A landscape with many valleys, sampled at points; each row gives a point and its height.
A ball rolls from a point to the lowest of its 4 nearest points, and stops where none of them is lower. Distance is the straight distance between rows; heights are no part of it.
j667: [ 24   8 -12 -13  -6  20  15 -22]  height 293
j870: [ -2   5 -10  23  -4  -7   8   0]  height 410
j327: [-12 -26  23 -37   7  10 -21   8]  height 44
j367: [  3 -31  25 -53  18  -4  -6  12]  height 687
j790: [  4 -29   9 -20  16 -22   2  17]  height 753
j187: [ 19   3 -16   8  -2  -5  26  -8]  height 358
j730: [-27   4   9  14  -1   3 -29  10]  height 578
j876: [-17 -19  16 -13   0   8 -24  10]  height 357
j837: [-11 -16  14 -19  -3  18 -18   1]  height 257
j699: [-6 -2 -2  8 -6  7 -8 -2]  height 394
j164: [ 43  33 -20 -35  10  19  36 -29]  height 164
j552: [  4 -22   5  -7  15 -29  11  18]  height 579
j514: [ 16 -23   7 -31  20 -22  17  12]  height 621
j46: [-23  -6  15  15  16 -35 -10  34]  height 765
j235: [-34  -7  22   1   4   2 -35  20]  height 760
j251: [-23  28   2  33  -7  -4 -14   7]  height 527
j323: [-14  17  -3  24 -12  17 -20  -5]  height 497
j605: [ 16   8 -11 -12 -15  31   2 -27]  height 103
j866: [ 17 -14   3 -31  14 -15  18   4]  height 473
j131: [ -5 -14   7  -7   3  -3  -8   4]  height 524
j621: [-18  15   0  30   1 -16  -5  13]  height 594
j737: [-20 -23  20 -13  11  -9 -21  19]  height 778
j209: [-32  12  12  22   2 -20 -22  22]  height 665
j404: [-20   4   9  25  11 -30  -4  23]  height 694
j451: [  2  16 -15  36  -9  -3   9  -7]  height 386
j384: [ 30  17 -27  16  -7   0  39 -18]  height 350
j995: [-26  15   7  23  -5   1 -24   8]  height 569
j546: [-12  13  -6  28  -7   3  -6  -1]  height 447
j733: [ -3  14 -10  17 -22  31 -16 -20]  height 482
j731: [-25  10   5  15 -10  16 -31   0]  height 541
j943: [ 28   7  -2 -45  12   9  19 -13]  height 351
j659: [ 18  10 -19  12 -15  15  13 -21]  height 464
j947: [-11  -7   2  11   4 -11  -4  14]  height 756
j523: [-17  33  -9  41 -14   0  -8  -1]  height 468
j787: [-18 -16  19 -18  -6  21 -29   1]  height 105
j975: [  1 -20   2   7  20 -42  19  22]  height 409
j115: [ 15   1 -17  24   1 -19  32   1]  height 344
j202: [  7   0 -10   8  -5   8   6  -7]  height 433
j450: [-18  -7  12  -2  -3   9 -24   6]  height 489
j958: [ 25  14 -17 -10 -12  27  15 -27]  height 294
j443: [-10 -28  15  -9  21 -34   1  26]  height 610
j455: [ 27   1 -17   6   4 -19  39  -5]  height 364
j239: [ 26  -5  -7 -16   9 -15  31  -2]  height 326
j349: [-41  11  20  12   1 -11 -36  23]  height 745
j11: [  7  -5 -10  16   5 -21  22   5]  height 312
j734: [  5  18 -11   8 -25  40  -9 -28]  height 421
j678: [  8  -8  -5   2   2 -11  11   1]  height 328
j292: [  6   7  -5  -4 -19  36  -9 -23]  height 304
j577: [ -3 -10  -1  18   9 -31  13  17]  height 163
j47: [-11 -32  22 -33  10  -3 -20  18]  height 518
j462: [-21  -9  12   6   5  -9 -22  15]  height 633
j924: [ 37  16 -17 -22   6   4  37 -19]  height 273
j663: [ 16  16 -23  31 -13   3  25 -18]  height 365
j36: [ -7 -17  15 -19   3   4 -13   2]  height 425
j17: [ 30  14 -11 -26  -3  23  17 -24]  height 363
j614: [ -6  30 -16  45 -15   2   4  -8]  height 411
j26: [-37   2  23   9   9 -23 -28  29]  height 776
j927: [ -1  21 -18  26 -23  34 -10 -23]  height 478
j396: [ 36  19 -21 -21  -5  22  26 -29]  height 316
j283: [  5  26 -25  48 -14   2  16 -13]  height 382
j571: [ -5 -17   7   0  10 -18  -3  18]  height 717
j689: [ -8 -27  11   5  21 -46   9  32]  height 506
j180: [  3 -18  10 -27   6   2  -2   4]  height 589
j337: [ 31  12 -19  -2  -5   6  30 -22]  height 325
j751: [ 20  -8   0 -36   6   5   8  -9]  height 265
j673: [-24   7  10  18  -1  -4 -22  12]  height 595
j53: [-27 -23  24 -14   9  -4 -28  20]  height 645
j463: [  5  23 -20  34 -21  20   4 -20]  height 404
j415: [ -2   0   3  -5 -15  28 -13 -15]  height 387
j197: [ 13  -9  -1 -17   0   6   6  -7]  height 133
j841: [  3  -3   0  -7 -10  18  -4 -11]  height 332
j141: [ 19 -12  10 -54  22  -4  13   0]  height 546
j946: [ 20 -11   1 -32  12  -5  15  -5]  height 335
j452: [  6  -9   5 -25  -6  21  -9  -9]  height 339
j638: [  8  19 -23  36 -14   7  19 -14]  height 372
j325: [ 16 -13  -5  -3  10 -20  22   4]  height 150
j542: [ 17 -22  16 -53  26 -15  10   9]  height 162
j206: [ -9  -9   5  -1  -5   7 -13   3]  height 438
j505: [ 14   0  -4 -23  -6  20   3 -14]  height 251
j725: [  3 -29  18 -36  13  -9  -1  11]  height 800
j847: [  4   8  -9  10 -16  23  -4 -17]  height 408
j145: [-31  31  10  33  -1 -17 -21  17]  height 590
j132: [-19  40  -9  45 -18   9 -11  -6]  height 510

Call two points neighbours if one is among the 4 nearest of the other. Go from one point of each pair to the other, from neighbour to neighbour, staying as low as possible. Name the highest point that can't be avoided.
j325, j542: j141
j197, j605: j505
j325, j787: j452
j164, j197: j396
j787, j327: j837
j325, j577: j11

Two balls start at each pair of points below. Name the first point that both come to, or write never.
j790, j53: never
j415, j659: j605
j870, j206: never
